Each scene shows the same named points in several views. A view is turned or mirrored, shifted and resized as a whole, has a little noise and may leave points out.

Scene 1
View 1
(154): [-44 -16 -49  20  27  -5  54  37   4   0  17  -4  71  -7 -34   7  -3 -50
 -14  11   4  -2  22  27]
(228): [-26 -16 -25  20  30 -15  46  13   2  -6  -1  -9  50   0 -33  29   4 -41
  -7  17  17   1  25  11]
(47): [ 14  -1  39 -27  27  55   1 -17 -21 -18  -6 -17  11  26 -84  35 -21 -88
   6  -5  18  47 -17  -4]
(212): [-21  -8 -11  17  -1   0  24  13  20   0 -10  33  55   0 -11  33 -22 -30
 -19  17 -14  37  40  38]
(117): [ 17  22  76   6 -19   6 -20 -43  31 -12 -66  49   8  23  14  74 -29  11
  -3  16 -13  67  45   9]
(90): [-30  44  44 -25  11  69   2   5  -2 -17  -7  -4  42  23 -34 -10 -21 -46
   6 -23 -11  31 -24  -7]
(6): [-24  -8 -10 -16   7  63 -13  38  17   8  16  41  45   4 -45   8 -58 -72
 -17 -24 -47  47  15  45]
(67): [ -1  -3  13  18  -1 -10  32 -14   8 -10 -27  16  43  11 -19  53  -6 -28
 -11  30  12  45  35  22]
(21): [-12  -2  10  -1  11  25   9   5   9  -6  -9  17  38  10 -36  31 -25 -48
  -8   2  -8  38  18  19]
(82): [-40 -20 -39   8  27  21  11  45  21  10  16  26  48  -7 -32  12 -36 -52
 -14 -12 -31   6  29  32]
(178): [ -8  41  67 -21 -27  69 -28  -7  22  -9 -30  51  36  24  -5  18 -50 -25
  -7 -13 -44  79   9  26]
(17): [ -5  15  35 -13  22  34  16 -14 -12 -19 -15 -19  28  22 -53  25  -6 -55
   6   1  20  31  -9 -10]
(51): [ 11  18  53 -23 -15  65 -15 -12   3 -12 -20  32  31  25 -42  31 -42 -60
  -8  -2 -20  83   2  28]
(78): [ -6 -22   4 -24  27  63 -34  25  12   5   9  33  10   9 -66  28 -62 -81
  -9 -33 -39  38  14  26]
View 2
(51): [ -3   0 -19  -6 -16 -26  13 -31 -19  29   1  28  -7  29   2  10  10   9
  12   8  -2  18   5  -4]
(78): [ -6  -3 -13   1 -32 -23  -6 -24  -1  11  -3  -5  -9  24 -15  12  -5  13
  30  34 -15  15   6  -5]
(6): [ -9  -2 -17   3 -28 -28  10 -10  -7   4  -7  -8   2  26 -25  13 -12   5
  17  24  -6  23  10  -7]
(178): [  2   1 -24  -7 -10 -19  20 -18 -29  33 -12  27 -14  30   1  30   0  12
   8   3  17  18  -4 -12]
(17): [  9  -5 -20  -3 -13  -8   0 -34 -26  24   0  10   3   7   2 -13  35 -14
  11  21 -18  18   6  18]
(228): [  7  -9 -10  -4 -15   1  17 -15 -26 -13 -16 -13  15  13 -23 -19  47 -12
   1  35 -30  32  17  19]
(154): [  0  -9 -13   1 -19  -7  19  -4 -22 -19 -16 -24  24  13 -35 -19  32 -18
   0  34 -26  36  21  16]
(82): [ -2  -6 -11   1 -25  -8  14  -4 -14 -14 -20 -24   8  20 -33   3  14   0
  12  38 -18  30  13   4]
(212): [  1  -7  -9  -8 -14  -7  32  -9 -26 -10 -21   0   6  30 -23   2  32   6
  -2  25 -13  34  15   2]
(117): [ 15  -4  -8 -21   0   7  32 -29 -39  20 -27  37 -27  37  13  26  48  29
   1  15   2  21  -2  -6]
(90): [  9  -1 -32   3 -12 -12  -1 -19 -31  33  -4   3   4   2  -4   4   8 -21
  11  13   2  19  -2  11]
(47): [  3  -4 -18  -1 -21 -21 -12 -46 -11  30  13  15  -1  11   6 -16  26  -7
  22  22 -25  12   7  15]
(21): [  2  -5 -13  -5 -17 -11  14 -21 -22   6 -11   4   1  22 -12   0  25   1
   8  24 -15  25  10   5]
View 3
(67): [  6 -33  39  18 -15   3  -5 -17 -56  27  19  33  14  21  44 -19   0  59
   2 -18   9   4 -27 -12]
(117): [ -9 -42  23 -18 -23 -28 -25   4 -39  34 -31  62  24  37  27 -66   1  71
   4   4  -4  33  -7 -77]
(212): [ -3 -17  52  23  -1  16 -20  -6 -39  36  11  17   9 -14  33 -16   9  64
  16 -14   8 -14 -23   3]
(154): [ 21  -9  59  34  -2  13  -6 -18 -56  26  42  -1   4 -35  34  16  -2  47
   5 -22  10 -52 -43  54]
(228): [ 23 -22  52  25 -10   2   1 -22 -70  16  41  21   9 -13  41   3  -9  47
  -3 -19   8 -41 -49  30]
(90): [ 28   6   8 -20 -25 -53  12   2 -25  39   3 -17   8  -2 -27 -12 -26  25
  -9  10  -9 -21  -5  12]
(51): [  1   4   5 -14  -8   0  19   1 -15  36  -2  -9  -5  39 -26 -41 -13  44
  16   6  -6  24   7 -32]
(47): [ 33   2   3 -19 -12  -3  59 -18 -56   2  40  -4 -12  47 -32 -24 -40  21
  -3   6  -8  -6 -26 -11]
(6): [  2  24  36  -2  19  31   4  10 -10  34   4 -28 -17 -25 -35 -26  -4  50
  37   9  -7 -28  -8   7]
(78): [ 11  21  31 -21  20  34  24   8 -28  11  11 -11 -24 -13 -50 -41 -21  45
  35  21 -18 -32 -23 -17]
(17): [ 32 -10  13 -11 -24 -30  32 -18 -56  15  30   8   5  30  -4 -15 -31  28
 -14   0  -3 -11 -26   0]
(82): [  9   3  59  12  14  24 -12   1 -40  24  17   0  -4 -48   5 -12  -1  57
  24  -3  -2 -52 -37  24]
View 4
(47): [  2  27   6 -22  24  14 -21  13 -28 -24   3  41   5 -22   8  -5  11  11
 -11 -20 -51 -20  29   7]
(67): [-34  16 -13 -20  -3  14   2  -6   3 -32   6   9  -5  21  16  -2   4  11
 -11  -6 -13 -13  21  -1]
(51): [  1   7 -25  -6   9   8  10  -3 -35 -27  -7  32  -7 -26  19  -7   4  -8
 -14 -28 -31 -21  33 -10]
(117): [ -7   2 -29 -10   5  -1  41 -31 -11 -27  22   8  -4   3  49  -1  12   9
 -20 -12   2 -23  59  -6]
(6): [ -3  11 -14   7   3  -1  -6   7 -18 -18 -18  11 -34 -39  -3 -15   3 -24
  -7  -7 -30 -26  -6 -21]
(90): [  2   4 -10  -4  15   7 -25  -8 -25   0 -13  26  15 -32   2 -11 -10 -13
 -16  -1 -26 -19  30  11]
(78): [ 10  22   0   2  16  -5  -4  11 -21 -20  -2  17 -36 -45   6 -13  17 -12
  -8  -9 -39 -31   4 -18]
(21): [-15  15  -8 -10   5   7  -6  -1  -7 -21  -2  12 -13  -9   9  -7   5  -3
 -11  -4 -22 -20  15  -5]
(212): [-32  10 -15  -7  -7   5   1  -6   6 -25  -3  -2 -22   7   8  -7   1  -5
  -8   2  -8 -18   5 -11]
(178): [  8  -8 -38   6   6   0  23 -19 -35 -16  -9  21  -6 -35  27 -10  -2 -21
 -18 -20 -13 -25  42 -13]
(154): [-41  20   5 -11  -4  10 -35   7  17 -16 -11  -3 -15   8 -15 -10  -4  -4
  -5  17 -18 -14 -16   0]
(17): [ -9  19   2 -20  17  14 -22   0 -15 -16   2  29  12  -9   8  -5   3   9
 -14  -6 -33 -17  31  13]
View 5
(47): [ 46  26  -6 -25   9  30  33  24 -46  32  -4  27  36  55 -22 -14  10  24
  52   6 -12  41  29 -35]
(117): [  9  33 -48 -60  78  28   5 -36   2 -32   4 -64  37  31 -20 -27 -21 -30
  -6   8 -50   7   6   3]
(212): [-18  53 -16 -49   6   5   7 -32  -9  23  -4  -7  19  -2  -8 -16 -12  16
  15  26   7 -36 -14  20]
(90): [  9  36 -27 -18 -13   9  34   9 -18  -8 -43  38  17   6 -31 -26  15  -5
  32 -26 -14  31  30 -26]
(67): [ -6  53 -23 -58  32  14  13 -15 -26  21  12 -22  34  14 -13 -14   5  19
  12  37 -16 -30  11   9]
(178): [ 22  50 -25 -41  35  19  31 -32   7 -43 -31   7   9  25 -27 -24 -41 -34
  13 -35 -22  49  -6   8]
(82): [-16  27  -6 -22 -33   2  -4 -28   1  45 -18  15  14  -2  -5 -20 -13  22
  35  15  35 -32 -30   2]
(228): [-22  38 -20 -37 -14   3   4  -3 -30  53   1  -2  33  -5  -9 -16  28  39
  27  44   8 -52  13  -7]
(21): [  4  38 -15 -36   4  13  15 -14 -17  21  -8   5  23  17 -14 -16  -6  12
  28  12   1  -5  -1  -2]
(78): [ 34   8   6 -13 -14  22  10 -20   0  33 -19  25  15  45 -10 -21 -38   7
  54 -12  28  33 -33 -16]
(51): [ 36  51  -8 -43  32  24  37 -14 -17 -12 -12  18  18  42 -23 -14 -31  -6
  29 -13 -15  46   1   3]
(17): [ 18  31 -23 -30  10  19  26  16 -36  21 -10  11  35  28 -23 -19  22  16
  35  10 -19  14  34 -29]
(154): [-33  48  -8 -33 -39  -6   7  -9 -24  59 -11  24  20 -21  -8 -14  22  44
  31  37  27 -58  -1   4]
View 6
(82): [  2 -37  -3   2  15   1 -23   4   5 -14 -15  -8  14  -3 -27  -1  -1  24
  -9   6  26  12 -10  17]
(117): [-31  -6  12 -15 -19 -32  -8 -21  24  13  32 -18  -5  11 -17 -38  25  32
 -33  17 -23  18  -4 -36]
(6): [ -1 -35 -17   6  20 -13 -18 -17  -3  -6  -6 -35  25  12 -20  19   0  32
   1  -1  13  16  -2  11]
(47): [ -8   4  11 -38   4 -12  -7 -15 -22  18   5 -28   8  -7   3  36 -15  14
  -5   7   4   1 -18 -21]
(67): [-19 -13  22 -15 -14   6 -15   4   5 -12   8 -13  -2  -8 -10 -18   4  31
 -27  12   3  19 -18 -21]
(178): [-17 -21 -24  -5  -4 -32  -9 -35   2  14  27 -48  10  29  -8  -5  16  31
 -23  -3 -16  14   4 -16]
(228): [ -3 -22  17 -18  -4  20 -21  18  -1 -16 -11   1  -2 -17 -13  -7  -7  17
 -23  10  26   9 -24   0]
(154): [  4 -35   5  -7   2  28 -24  21  -5 -26 -18  -5   3 -14 -13  -3 -10  19
 -21   3  33  11 -23  15]
(17): [ -6  -4   5 -36  -7  -2 -11  -6 -15  12   7 -21  -4  -5   3  13  -9   8
 -21   5   8   0 -20 -16]
(212): [-12 -29   6   1  -4   6 -19   3   8 -20   0 -15   6  -1 -18 -18   7  34
 -23   7  11  21 -13  -3]
(90): [  1 -21 -26 -27  -4  -9 -13 -17 -17  18  12 -34  -2  14   4  14  -4   3
 -27  -6   8  -4 -11  -2]
(21): [ -9 -19   4 -13   0  -4 -15  -6  -1  -3   1 -20   7   0 -12   1   0  24
 -16   6   9  13 -12  -7]
(78): [ -3 -20  -6  -7  27 -28 -15 -23  -2  10  -7 -25  27   5 -24  28  -3  26
  10   7  10  10  -2   3]
(51): [-17 -10  -5 -13  -1 -22  -7 -28  -8   9  18 -46  14  14  -2  14   4  33
 -13   1 -11  16  -5 -22]

Which points are out of place in each view (at most two, in the order of its rows)? Write none if all are in place.
view 1 -> (82), (178)
view 2 -> none
view 3 -> (90)
view 4 -> (67)
view 5 -> (17)
view 6 -> none
